A landscape with many valleys, sampled at points; each row gives a point and its height.
A ball rolls from a point to whichever of its 2 nearest points has the largest drop for the distance, and stops where none of them is lower. Distance is the straight distance between rows; heights are no part of it.
q764: [136 181 207 183  70 127 110 121 156 143 112 131 144 140 125 148  61  94
 102 132 131]  h=449
q205: [110 172 145 181 173 107  85 113 130 141 118 106 131 162 152 107  85 150
 141 119  97]  h=418
q746: [136 156 165 195  83 118  99 117 157 142 113 130 163 150 138 132  63  68
 137 134 104]  h=454
q846: [167 102  88 126 144 110 130  79 156 149 151 212 123 122 175 186 167  88
 123 117 161]  h=474
q327: [ 92 131 134 155 215 131 110 104 147 135 131 176 138 137 158 156 166 137
 167 163 128]  h=201
q706: [129 163 147 129  35 146 139 168 132  93 163  95 135 153 149 109 112 100
  91 131 128]  h=328
q606: [146  83 101 157 180 122 167  93 120 130 188 131 155 103 129 130 183 103
 134 141 138]  h=228
q982: [135 156  94 113 133 113 156 157 152 137 143  60 146 139 111  85 108 161
  78 125 110]  h=223
q592: [132  87 108 125 185 103 153  76 110 176  80 158 124 142 127 178 154  83
 130 158 132]  h=546
q11: [117  80 105 164 139 136 138 125 114 112 121 153 148 136  67 129 105 168
 103 131 148]  h=717
q578: [ 88 135 104 110 171 135 104 179 145 116 187  74 140  93 127 125 163 161
 112 153 144]  h=344
q696: [125 183  90 110 182  94 122 151 165 133 118 147  93 100  87 123 121 129
 105 152 165]  h=234
q157: [ 84 108  76  98 145 155 105 102 132  98 166 147 150 130 169  75 141 164
 155 168 101]  h=851
q304: [ 82 152 104 117 148 149 161 111 160  79 193 166 154 125 154 113 177 169
 183 172 131]  h=545
q400: [171  78 146 115 111 147 160  40 120 129  76 149  98 149 116 141 131 123
 163 119 133]  h=763
q104: [106 143 228  84  60 150 129 147 138 140 111 124 154  96 149 140  85  88
 115 194 138]  h=726
q425: [167 167 150  78 161 133 105 140 143 125 145 157 125 114 131 122 176 179
 152 117 174]  h=415
q568: [141 145 157 150 149  95 126 112 121 157 102 123 126 125  74 163 111 124
 160  84 119]  h=358
q17: [ 94 115  66 137 164 125 190  72 176 118 205 166 146 139 135 153 125 153
 158 147 131]  h=572
q261: [ 41 128 163 104  79 140 138 168 120 154 122  87 144 144 144 159  55 112
 111 134 114]  h=207
q786: [ 53 135 127 127  73 147 107 165 120  95 158 116 134 131  95 158 137 134
 122 147 140]  h=194
q265: [144 125 111  68 201 119 166 116 144 176 120 121 142 156 163 148 188 160
 147 144 136]  h=481
q919: [110 120 116 104 153 151 126 158 131  79 146 105 123 135 124 106 181 138
 164 185 123]  h=341
q679: [136 127 181 122 111 107 164 177  78 140  96  69  61 109 163 106  76 121
 112 111 104]  h=361
q468: [155  98  92 163 152 137 198 107 139 114 156 199 122 148 171 159 186 110
 159 149 150]  h=434
q838: [141  85 105 137 166 140 191 111 115 121 121 149 135 157  86 138 150 152
  89 139 153]  h=728
q255: [126 142  85 157 157 100 126 164 152 102 151 105  95 106  88 108 122 122
 108 174 154]  h=262
q691: [153 142 195 137  82 146 122 172 154 147 113 104 111  98 108 149 120 149
  99 140 188]  h=687
q520: [ 70 131 145 172 107 127  87 157 116  95 101 105 111 151 154 129  84 104
 136 163 110]  h=188
q583: [127 151 110 108 144 116 133 175 132  67 184 113 100 123 137 112 191 124
 146 149 139]  h=329
q479: [134 170  74 105 199  68 129 118 122 131  93 140 105 118 135 115 132  57
 120 122  96]  h=220
q295: [100 113 113 104  99 141  61 112 147 128 120 166 146  98 140 112 111 154
 161 166 127]  h=301
q21: [106  71 122 150 138 110 114 175  75  96 135 112 140 127 134 117  84 157
 148 140  96]  h=295
q587: [130 185 136 135 179 129 160 136 146 128 150 161 142 183 139 162 176 139
 109 102 140]  h=420
q909: [ 96 144 107 166 111 129 116 128 138 128 136 114 148 143  69 164 114 121
  84  84 123]  h=540
q758: [127  67 105 117 106 142  88  96 152 168  67 124 133  90 104 136  94 108
 135 152 131]  h=524
q356: [142 114 100  77 131 138 136  81 157 144 140 195 135 147 190 186 175 121
 153 118 132]  h=464
q752: [115 143 116  94 138 127 148  89 141 116 111 158 130 168 118 145 151 106
 183 112  97]  h=225
q316: [140 112 114  74  83 159 147  60 153 100 103 178  84 133 135 118 133 159
 150 168 154]  h=812
q447: [127 141 132 145 124 131 165 137 158 149  95  73 134 143 101 101  75 149
 102 148 114]  h=209
q454: [117 152 147  88 129 135 118 154 143 146  77 135  91  72  92 130 100 153
 129 123 123]  h=767
q967: [125  98 145 190 211 103 112 119 109 154 121  97 126 116 107 129 140 170
 142 170 145]  h=441
q518: [120 156 129 138  90  98 133 162 159 120 129  65 137 128 113 141 104  58
 146 146 101]  h=473
q839: [106  93  79  96 166 138 121 163 134 138 137 103 153  92  93 125 144 163
 108 166 142]  h=333
q796: [118 120 151 159  84 147 117  98 107  74 107 125 135 182 118 115 153 115
 183 151 100]  h=778
q53: [ 81 104  99 183 138 133 114  81 160 118 173 154 161 119  79 163 128 139
 171 139 133]  h=586
q924: [137 131 141  99 114  92 136 160  98 200 125  51 153  80  86 166 121 115
 131 107 113]  h=523
q390: [184 119 114 170 117 132  81  96 122 118 137 192 122 127 136  88 111 132
 112  84 147]  h=250
q736: [163 117  92  66 148 141 177 111 144 107  96 160  98 149 168 120 181  91
 140 169 138]  h=378
q368: [111 153 150 116 120 137  75 159 117 126 114  94 114 122 151 133 142 117
  92 113 144]  h=164
q204: [135 157 152 157  98 114 120 165 113 116 197 114 135 148 135 125 101 190
 152 101 125]  h=293
q777: [175 165 138  80 143 133 100 116 168 158 112  77 124 116 153  80 145 143
 145 142 140]  h=222
q493: [169  97  56 104  74 149 132 130 135  87 142 151 128 112 116  61 106 105
  92 121 124]  h=292
q277: [164 123 122 147 120 143  87 133 135 152 183 132 179 124 147  85  95 188
  99  88 123]  h=255
q905: [ 87 112  77  84 119 131 113  58 144  93 147 165 119 142 189 100 137 159
 150 191 117]  h=847
q301: [ 65 145 155 205 112 142 113 156 104 102 192  86 119 155 168 121 120 146
 100 125 141]  h=268
q419: [183 112 144 100 152 146 134 129  94 137  81  94 122 113 138  92 143 132
  96 105 120]  h=276
q42: [132 131  74 136 171 108 140 121 157 163 151  94 157 132 110  87 104 168
  87 129 117]  h=227
q296: [168 128 132 138 163 108 132 131 125  92 166 179 115 134 134 129 172 138
 200 147 155]  h=493
q278: [102 127 122  94 185 122  91  99 138 180 114 108 167 129 130 146 156 125
 157 111 101]  h=195
q101: [101 148 130 117 109 172 130 102 145 122  92 148 136 147  96 110 121 171
  86 122 136]  h=670
q33: [189  95 119 139 152 115 126  82 100 173 140 139 155 143 126 112 109 146
 107  53 118]  h=702
q226: [138 138 107 118 180 119 106 132 158 142 177  92 151  88 131 120 173 131
 145 144 132]  h=349
q231: [119 122 163 159  45 144 134 112 117  75 129 150 136 162 100 109 131 151
 172 159 120]  h=783
q687: [161  75  80 169 122 132 135  59 136 111 191 123 129 107 140 129 164  84
 125 135 139]  h=224
q834: [106 186 130  70  68 136 118 151 134  89 111 137 103 103 135 106 132 123
 154 121  90]  h=165
q254: [160 126 107 145 155 128  89 118 125 128 116 151 123 126 136  92 111 119
  93 100 143]  h=244
q593: [183 178 133 100 147 103 177 135 134 132 125  93 100 129 112 105 140 149
 122 106 135]  h=185
q66: [166 146 151  86 149 121 138 155 112 120 128 176 103 112 110 144 139 160
 140  85 157]  h=359
q652: [155 157 116 108 173 128 167 129 145 134 151 155 151 152 159 144 211 105
 122 102 126]  h=433
q994: [164  96 158  97 148 151 114 109  82 129  79 124 137 142 147 121 163 130
 126  73 120]  h=284
q79: [ 94 144 132 108 104  95 105 189 119 107 174  92  79 124 136 149 129 134
 194 129 156]  h=294
q974: [125  95 154 142 120 156 120  98 105 104  41 147  94 133 138  90  85 136
 145 151 110]  h=28
q243: [133 137 152 129  90 142 145  86 172 153  68 109 101 103  68 139 118  82
 137 116 108]  h=495
q487: [ 88 169 171 100 104 151 128 160 144 161  92 127 112  91 122 133  65 174
 117 127 116]  h=756
q77: [138  69 110 129  83 152 111 118 131 148  89 114 163 107  97 142 136  73
 117 120 122]  h=515
q303: [176  75 119 131 135 116 165  46 130 137 127 143 119 175 117 152 121 144
 147 124 145]  h=750
q36: [100 117 122 141 190 160 115 158  97  96 139 200 139 139 184 132 184 152
  96 131 141]  h=331
q730: [135 139 116 149 119  92 148 161 105 156 198  58 137 133 108 151 138 132
  81  82 152]  h=537
q689: [137 128 125 117 158 105 159  68 141 106  97 173  93 183 161 131 137 104
 201 149 112]  h=277
q925: [129 193 119 151 143 131 127 116 163 100 175 155 122 166 120 117 152 150
 111 120 150]  h=400
q635: [115 140 176 116  83 118  84 167 134 141 104 126 129  87 130 152  83 112
 187 141 117]  h=231
q989: [126 125 211  96  79 133 154 176 130 170 114  96  84  72 127 161  90 112
 143 107 108]  h=733
q489: [135 101  79  83 109 148 144  75 150  99 134 161 104 146 142 105 119 128
 136 150 132]  h=838
q348: [131 104  99 161 136 164  68 101 146 100 156 163 129 107 147 102 173 130
 124 163 167]  h=252
q207: [111 106 132 128 179  91 133 166  86 118 127 143 101 115  82 172 133 153
 151 152 154]  h=282
q663: [145 128 150 190 136 105  96  87 156 163 117 121 147 149  92 150 102 141
 166 120 132]  h=376
q152: [118 162 154  95 136 132 149 136 153 140  99 166  61  87  62 160 111 170
 156 113 126]  h=803
q726: [128 134 158 152 108 103 124 179 115 185 133  78 112 115 141 139  71 119
  57  98 175]  h=695
q250: [ 76 134 177 147  95 128 103 168 127 138 124  82 145 139 173 141  59  88
 111 148 114]  h=200
q686: [155 124 150 123 142 125  74 144 127 101 161 182 122 105 119 147 163 167
 194 132 165]  h=456
q541: [ 97 127  70 108 171 139 203  97 188 122 175 154 147 155 163 135 160 162
 157 175 126]  h=560
q754: [154  71  75 128 148 115 152  40 134 153 184 123 146 123 166 158 163  96
  77 119 138]  h=217
q622: [106 157 164 227 130 135  90 103 135 124 120 126 126 168 146 103  86 153
 127 155 118]  h=429
q61: [178 153 148 135 121  96 169 119 107 149  82  70  91 101  99 116 120  87
 123 117 100]  h=508
q16: [132 194 152 162 129 108  90 119 123 114 101 131 101 160 163  93  80 120
 140  95  88]  h=408
q423: [142 123 107 113 135  92 143 142 109 134 137 167 135 109  54 191 162  86
 155 102 142]  h=239
q791: [158 160 109 115 214  88 148 135 116 173 145 147 148 135 188 135 199  92
 144 121 109]  h=444
q788: [157  99  97 146 148 140  61 120 148 127 117 153 116  83 129  97 142 112
 105 160 168]  h=249
q105: [102 155 122  79 140 162 177  68 153 138  93 156 126 167 114 119 132 183
 117 126 132]  h=654
q873: [142 116 115  72 169 139 172 133 128  93 110 128 128 150 139 122 192 110
 169 165 123]  h=360
q987: [ 95 164 100  90 190 112 150 169 106 122 117 156 125 152 156 145 154 111
  78 100 125]  h=346
q710: [ 97 133 150 211 154 144  90 130 115 100 162 112 137 142 139 130 146 134
  87 119 134]  h=263
q132: [182 129 176 113 102 110 157 153 133 179  97  55 129  74  91 145 109  96
 141 137 118]  h=514
q814: [ 94 152 114 128  63 130 102 143 117  97 144 153 162 136 131  93  95 152
 138 130  97]  h=163
q272: [142 124 139 155  97 101 115 180 146 133 163  57 145  96 123 148 126  67
 148 171 127]  h=470
q252: [157 131 116 116 176 119 219 111 101 140  74 160 117 164 128 142 169  95
  81 118 123]  h=578
q923: [120 111 189 102  65 159 122 154 147 140 104 131 172 100 131 124  89 132
 134 212 133]  h=723
q826: [101 150 118  94  61 129 118 155 170 127 106 101 153 105 108 130  97  62
 144 175  96]  h=478
q760: [ 73 118  81 168 145 135 139  68 161 123 206 134 173 112 119 134 122 136
 162 126 116]  h=582
q563: [159 120 155 141 102 109  90 176 101 184 142 106 143  92 143 142  82 124
  83  67 137]  h=697
q875: [126 159 139 132 132 128 138 107 120  93  85 207  80 138  95  98  77 189
 147 140 156]  h=901
q781: [159  48  65 102 155 131 132  67 122 156 152 125 152 122 155 121 142 113
  75 122 120]  h=214
q992: [117 171 162 135 108 104 114 134 115 121  87 121  92 135 152 111  62 107
 180 108  73]  h=399
q972: [134 153 105  65 114 150 110 128 175 146 123 105 137 110 118  93 128 169
 135 158 138]  h=237
q310: [119 130  85 111 182 147 187 181 145 144 134 193 149 143 156 158 181 162
 125 129 148]  h=413
q524: [131 132  77 103 177  99 119 130 156 123 167 150 140 107 125 140 170  94
 167 138 126]  h=356
q848: [102 165 188 116  88 144 128 160 134 173 120 100 122 127 148 144  75 175
  89  96 139]  h=751
q217: [ 91 159 196 100  87 151 115 156 107 166 118 115  82 115 149 157 104 159
 118  65 155]  h=747
q542: [141  88  88 175 183 101 171  92  98 143 208 163 159  88 136 127 143 133
 148 123 134]  h=238
q800: [123  99 156 124 110 136 129 150  61 134 108 132 103 108 107 167 112 117
  96  44 131]  h=703
q681: [ 94 136 117 114 162  99  80 182 106 146 123  98  84 106 151 141 145 105
  91 123 153]  h=175
q264: [162  98 129  83  74 156 142  51 165 137  92 135  79 104 119 133 111 126
 157 142 119]  h=777
q782: [105  84 101 160 194 122 132  65 150 168 118 134 132 130 117 171 158 105
 109 161 152]  h=536
q258: [192 133 132 119 110 135 123 110 116 102 128 204 101 119 105 106 115 168
 146  77 157]  h=285
q486: [ 98 108 168 152  33 158 121 119  89  84 123 153 173 168 116 116 142 169
 129 133 121]  h=789
q762: [113  89 176 153  48 166  86 153  78 102 101 150 123 118 139 158 116 105
 105 104 137]  h=710
q366: [148  83 154 133  77 168 159  66 127 123  61 116 125 157 112 121 120 108
 150 114 100]  h=771
q155: [140 173 127  91 103 115  77 151 141 118 131 161 103  84 103 160 149  82
 151  89 145]  h=383
q867: [168 176 175  97 129 133 143 137 123 118 104 105  90 127 148  97 128 168
 146 101 120]  h=169
q147: [158  98 164 166 105 115 153 171  92 123  98  63 102 126 138 119  85 104
 107 149 122]  h=370
q721: [ 93 129 125 164 164 107 121 138 111  99 101  95  94 154 113 135 125 106
 131 154 113]  h=157
q193: [153 166 152 180 132 117 105  96 162 129 151 122 131 156  98 122 125 153
 145 111 153]  h=386
q418: [170 143 108 128 188  85 150  92 107 142  92 119  98 150 157 112 158  60
 128 148 108]  h=243
q922: [173 115 104 163 166  94 110  97 127 148 138 194 126 105 109 158 164  87
 126 125 176]  h=484
q914: [121 144  84 132  92 136  86 112 160 124 149 111 153 135 143 101 110  78
 146 117  83]  h=458
q588: [109 157 157 129 141 113 119 102 120 151  71 141 111 132 108 138  87 124
 178  86  82]  h=380
q949: [131 105 183 139  54 176 137 101 116 115  78 105 153 175 128 122 139 111
 160 125  98]  h=774
q490: [ 95 137 134 165 110 153 140 146 148 111 128  64 152 171 134  85  99 155
 100 175 108]  h=196
q948: [ 91 119 120 204 155 155  77  99 126  86 154 157 139 116 152 103 159 105
 115 149 135]  h=256
q160: [138 138  93 121 173 107 122 132 124 154 121 139 132 123 119 111 105 149
  83  97 129]  h=236
q185: [136 123 179 136 136  87 126 152  78 156 124  84 118 134 109 167 104 152
 168  83 121]  h=330
q840: [148 104  99  79  55 177 149 153 124  87 108 134 122  98 108  96 122 108
  85 116 116]  h=306
q607: [123 184 174  83  41 157 107 131 124 111  88 137 114 109 162  89 148 117
 117 111  89]  h=152
q768: [ 71 123 153 139  83 111  75 169 124 136 144 127 151 105 139 171  70  94
 150 131 103]  h=208
q837: [146  92 111 125 153 106 148  46 137 110 116 115 101 171 156 139 136 104
 185 176 104]  h=319
q412: [175 149 121 160 137 139 137 111 157 112 186  71 137 144 150  61 161 154
 115 136 135]  h=266
q499: [ 72 182 149 122  50 128 129 150 135 130 148 116 176 151 148 104 101 171
  96 131 108]  h=177
q100: [172 123 117 175 149 139 163  79 151  86 164 118 118 170 150  89 176 111
 126 149 137]  h=272
q435: [109 176  94  89 160 119 100 163 157 139 158 147 124 105  95 162 146 139
  89 115 159]  h=203
q465: [128 103 194 127  32 166 143 132 125 132 110 140 189 120 110 145  89 127
 126 147 122]  h=718
q865: [112  84 182 109 107 132 148 177  69 144  92  82 103 114 158 131  68 148
 138 108  92]  h=348
q7: [105 114 108 129 120 161  91  86 130 114 160 127 168 150 192  56 135 162
 131 139  88]  h=853
q256: [108 151 124  80  80 142  94 115 167 149  90 147 130 103 121 100 108 164
 148 182 133]  h=269
q778: [122 133  54 106  93 120 137 157 153  86 135 146 126 113  98  77  79 106
  97 135 113]  h=281
q509: [125 145 104 110 144 159 199 100 153 124  78 198 108 168 125 147 146 103
  80 114 148]  h=609
q463: [181 123 107 166 179 114 155 135  89 113 199 120 147 135 141  88 159 135
  85  82 123]  h=254
q413: [138 137  82  89 116 110  74 117 164 125 143 162 132  88 100 148 165  81
 188 132 146]  h=368
q646: [159 137 152 139 128  95 111 156 117 143 166  88 153 131 123 131 113 171
 180  89 105]  h=305
q241: [159 115 113 145 108 155 124 160 119 123 157 121 152 128 139  86  93 166
  52 105 143]  h=259
q337: [100 136 162 135  72 144 122  96  92  90  66 164 126 156 141  85  92 162
 150 135  84]  h=96
q601: [174 115 122 172 133 132 138 137 112 112 192  63 157 128 150  89 155 131
 104 107 107]  h=261
q339: [163 100  83 130 136 145 173 111 151 107 129 198  94 158 200 148 186  87
 144 173 150]  h=405
q700: [111 144 100 156 111 119 129 145 131 133 179  89 161 140  91 148 138 110
  52  75 134]  h=538
q323: [110 173 146 128  84 155  72 128 133 123  97 122 140 139 161  95 129 102
  96 127 114]  h=159
q732: [152  95 155 157 203  90 103 137  79 140 120 162 116 106 114 138 140 157
 158 141 157]  h=394
q911: [181 102 136 153 124 102 114 140  84 173 135 115 158 105 105 127  94 142
  87  68 128]  h=699
q603: [ 87 133 147 138 108 157 101  57 115 121  81 161 147 182 153 103 126 159
 137 127  99]  h=134
q403: [ 79 132 106 141  77 149  90 162 116 103 155 160 151 125 111 132 108 152
  85 122 132]  h=178
q223: [ 37 154 131 122  80 132 132 174 135 118 121 102 120 135 100 159  89 143
 125 151 130]  h=216
q963: [116 134 124 178 147 142  94 111 125 122 202 135 184 120 153 102 129 179
 139  78 103]  h=251
q564: [ 83 119 131 117 195 135  94  84 153 154 101 126 141 147 153 142 161 127
 166 155 120]  h=186
q44: [154 102 124  75 132  98 137 165  72 119 145 163 138  90  92 167 167 103
 159  93 133]  h=291
q543: [ 93 121 155 154 151 145 102  61 138 133  84 135 131 185 135 131 138 155
 170 152 125]  h=162
q882: [123 135 124 160  80 138 107 109 164 143 127 114 193 137 146 109  84  64
 120 145  90]  h=457
q230: [120 162  77 105 184 112 189 189 127 121 124 177 118 141 149 147 173 118
  95 142 137]  h=375
q306: [181  94 112 151 135 111 195  87 130 130 148 144 126 170  76 138 137 145
 134 115 154]  h=740
q920: [156  83 127 115 186 120 171  92  92 162  71 153 126 142 140 143 145 117
 115 123 128]  h=559
q828: [ 84 119 200  92  76 141 170 173 119 178 123 107  60 101 130 154  85 154
 139  89 144]  h=741
q84: [107  60  98 139 147 142  91  56 148 157  83 129 130 126 114 164 135 104
 115 154 145]  h=532
q198: [103  87 156 164  95 140  83 157  68 117 127 144 136 138 117 175 109 119
 103  83 141]  h=708
q653: [139  92 148 196 111 113 128 163  88 123 149  87 123 145 137 128  90 119
  84 103 134]  h=379
q287: [110  63 167 120 117 140 115 177  73 118  90 108 141 119 131 128  90 156
 155 144 102]  h=322
q372: [125 113 111 138 166  94 125 135 128 145 127 129 127 105  68 175 155 125
 147 153 159]  h=176
q93: [140 101  95 181 170 113 132 105 112 120 210 134 168 106 134  99 125 159
 128  88 126]  h=246
q2: [126 117 144 168 164 120 130 128  93  85  72 130  86 164 129 103  94 133
 133 142 114]  h=105
q90: [133 129 145 133 107 109 124 190 137 164 120  83 107  82  95 154 101 146
  82 138 186]  h=691
q665: [127 131 154 112  90 132 122 169 100 178 123 124 117  86 114 160  73 120
  76  35 128]  h=700
q528: [113 147 218 114  91 144 150 157 153 158  98  86 109  86 132 152  72  97
 122 156 114]  h=729
q317: [135 134 146  73 135  99 157 168  78 123 144 139 109 111  96 173 140 144
 156  76 133]  h=345
q64: [103 148 143 191 207  89  96 125 139 145 142  95 126 128 127 125 111 162
 141 136 122]  h=430
q630: [117 105 111 112 177 154 151 137 113 103 146 196 149 154 177 126 169 155
 143 131 125]  h=316
q378: [131 124  98  87 153 146 191  81 151 152  89 174 135 178 137 148 137 150
 101 104 138]  h=633
q558: [116 156 145 127  44 137 107 180 151 129 165 105 139 120 166 134  79  73
  68 120 159]  h=332
q45: [117 165 142 104  56 143 138 121 178 144  83 115 122 102  84 146 130  49
 154 132 100]  h=487
q514: [164  88 133 145 146 109 107  65 121 133 110 101 107 150 157 122 157  87
 185 147 104]  h=334
q822: [135 108 132  87 166 150 141 138  71 107 114 160 140 156 153 135 164 134
 122  87 116]  h=296
q67: [122 145 112  87 196 111 172 154 143 181 119 178 158 139 144 179 182 152
 156 118 135]  h=453
q270: [116 144  99  71 111 119 135 143 134  82 126 128 121 134 117 119 135 106
 179 132  91]  h=189
q577: [ 99 154 162 183  85 115 143 167 108 104 189 100 112 180 144 129  90 181
 140 130 147]  h=279
q333: [132  84 130 138 131 134 100 141  77  91 147 156 147 140 143 100 116 171
 157  96  99]  h=275
q289: [124 157 120  91 147  88 126 197 119 102 193  78  83 124 160 129 162 137
 145 124 156]  h=315
q279: [104  77  81 112 143 145  81 144 138 134 147 136 159  89 116 118 129 145
 142 150 115]  h=321
q772: [131 155 189 193  76 133 118 118 131 119  92 139 116 152 116 123  71 149
 134 140 135]  h=440
q843: [150 126 128  98 208 106 165 134  90 177 122 117 149 134 160 146 208 123
 136 157 135]  h=462
q910: [109  99 216 128  34 160 140 155  86 129 111 135 150 130 146 165  80 103
 122 109 129]  h=714
q460: [133 100  77  83 174 136 125 102 121 138 127 122 158 143 156 100 158 111
 100  93  93]  h=210
q300: [192 161 124  68 163 105 160 110 161 157 109  86  93 110 115 100 151 140
 145 141 142]  h=204
q954: [152 125 103 115 137 153 112 128 157 113  97 138  96 105  96 118 159 122
 107 176 192]  h=235
q359: [150 133 138 119 165 106 143 123 142 120  78 184  62 105  85 133  98 161
 169 145 156]  h=860
q302: [108 125  85  69 185 120 123 100 128 160 105 145 151 137 156 142 145 100
 126  97  98]  h=205
q133: [117 141  73 126  99  99 131 184 148  88 149 104  93 113 108 109  86  93
  94 144 129]  h=271
q178: [141 143  95  89 139 156 116 146 158 129 125 136 126 102 103 119 167 127
  61 132 180]  h=221
q108: [123 122  81 142 124 128 136 107 147 127 171  85 168 140 119 112 137  91
 145 119  77]  h=460
q80: [143 121 131 112 102  95 163 182  88 181 170  36 133 113 106 142 139 139
 101 112 147]  h=531
q183: [112 100 115 184 132  83 143 163 113 142 165  43 146  91  99 147 118  99
 134 175 106]  h=466
q608: [128 144 139 145 149 170 112 104 157 128 109 134 124 155 115 108 149 187
  92 157 181]  h=677
q19: [130 161  98  87 175  74 111 163 105 135 112 112  95  88 141 120 122  97
 115 112 106]  h=197
q237: [128 138 154 117  95  96 108 182 121 115 123  98  82 102 124 148  99 110
 182 130 137]  h=267
q4: [ 71 143  97 118 190 141 121 173 108  93 154 156 120 147 181 134 171 116
  68 119 135]  h=336
q450: [122 111 148 177 172 145 100 113 100 100 167 153 149 151 162 110 141 160
 171 110 109]  h=260
q421: [156 123 136 135  94 119 152 112 132 165  70 111 101  82  71 142 104  60
 106 100 101]  h=501
q617: [146 185 207  90  73 155 129 136 114 121  97 125  84 113 159  93 132 147
 129  96 102]  h=158
q294: [148  97 126 131  81 132 124 148 100 139  93  89 135  92  83 157 131  49
  90 109 115]  h=509
q446: [ 56 181 138 169  99 137 115 133 161 132 140  83 172 167 139 103 100 152
 117 165  92]  h=187
q325: [102 121  88 179 128 108 142 139 149 121 186  62 168 104 107 121 112 102
 139 144  94]  h=463
q342: [180 129 107 170 170 102 148  92 121 107 129 103 100 154 141  91 174  81
 122 157 126]  h=264
q210: [195  99 108 105 145 133 162 119 109 140 101  95 127 109 113  89 146 114
  62 128 141]  h=270
q753: [118  89 153 178 127 152 105 138  97 107 115 161 127 134  92 142 123 147
  97 105 153]  h=711
q896: [114 135 134 109  34 163 161 160 125  97 109 111 124 121 103 121 109  86
  98 124 103]  h=320
q886: [156 163 159 156 126 156 111 135 162 132 117 112 114 127  81 127 135 177
  90 157 197]  h=681
q722: [165  90  88 138 130 153 160 122 122 115 134 109 138 136 113  78 125 140
  36 114 138]  h=265
q324: [124 159 123 114 129 128 133 120 134  63 175 189 126 155 147 111 165 160
 189 160 136]  h=527
q713: [125 116  83  46 126 135 118  93 158 129 127 196 141 121 127 170 163 107
 180 135 143]  h=419

Two balls start at each pair of points below. Name the first point that both come to, or write none.
q17 and q356 => none
q359 and q316 => q198
q36 and q450 => q963
q796 and q100 => none

Call two points neighbours if one is among the 2 nearest of the other. Go from one point of each pair to the other, from neighbour to neighbour, staying as low as possible. Name the highest point that can't be avoided.
q607 and q974 => q100
q435 and q372 => q66
q814 and q974 => q223
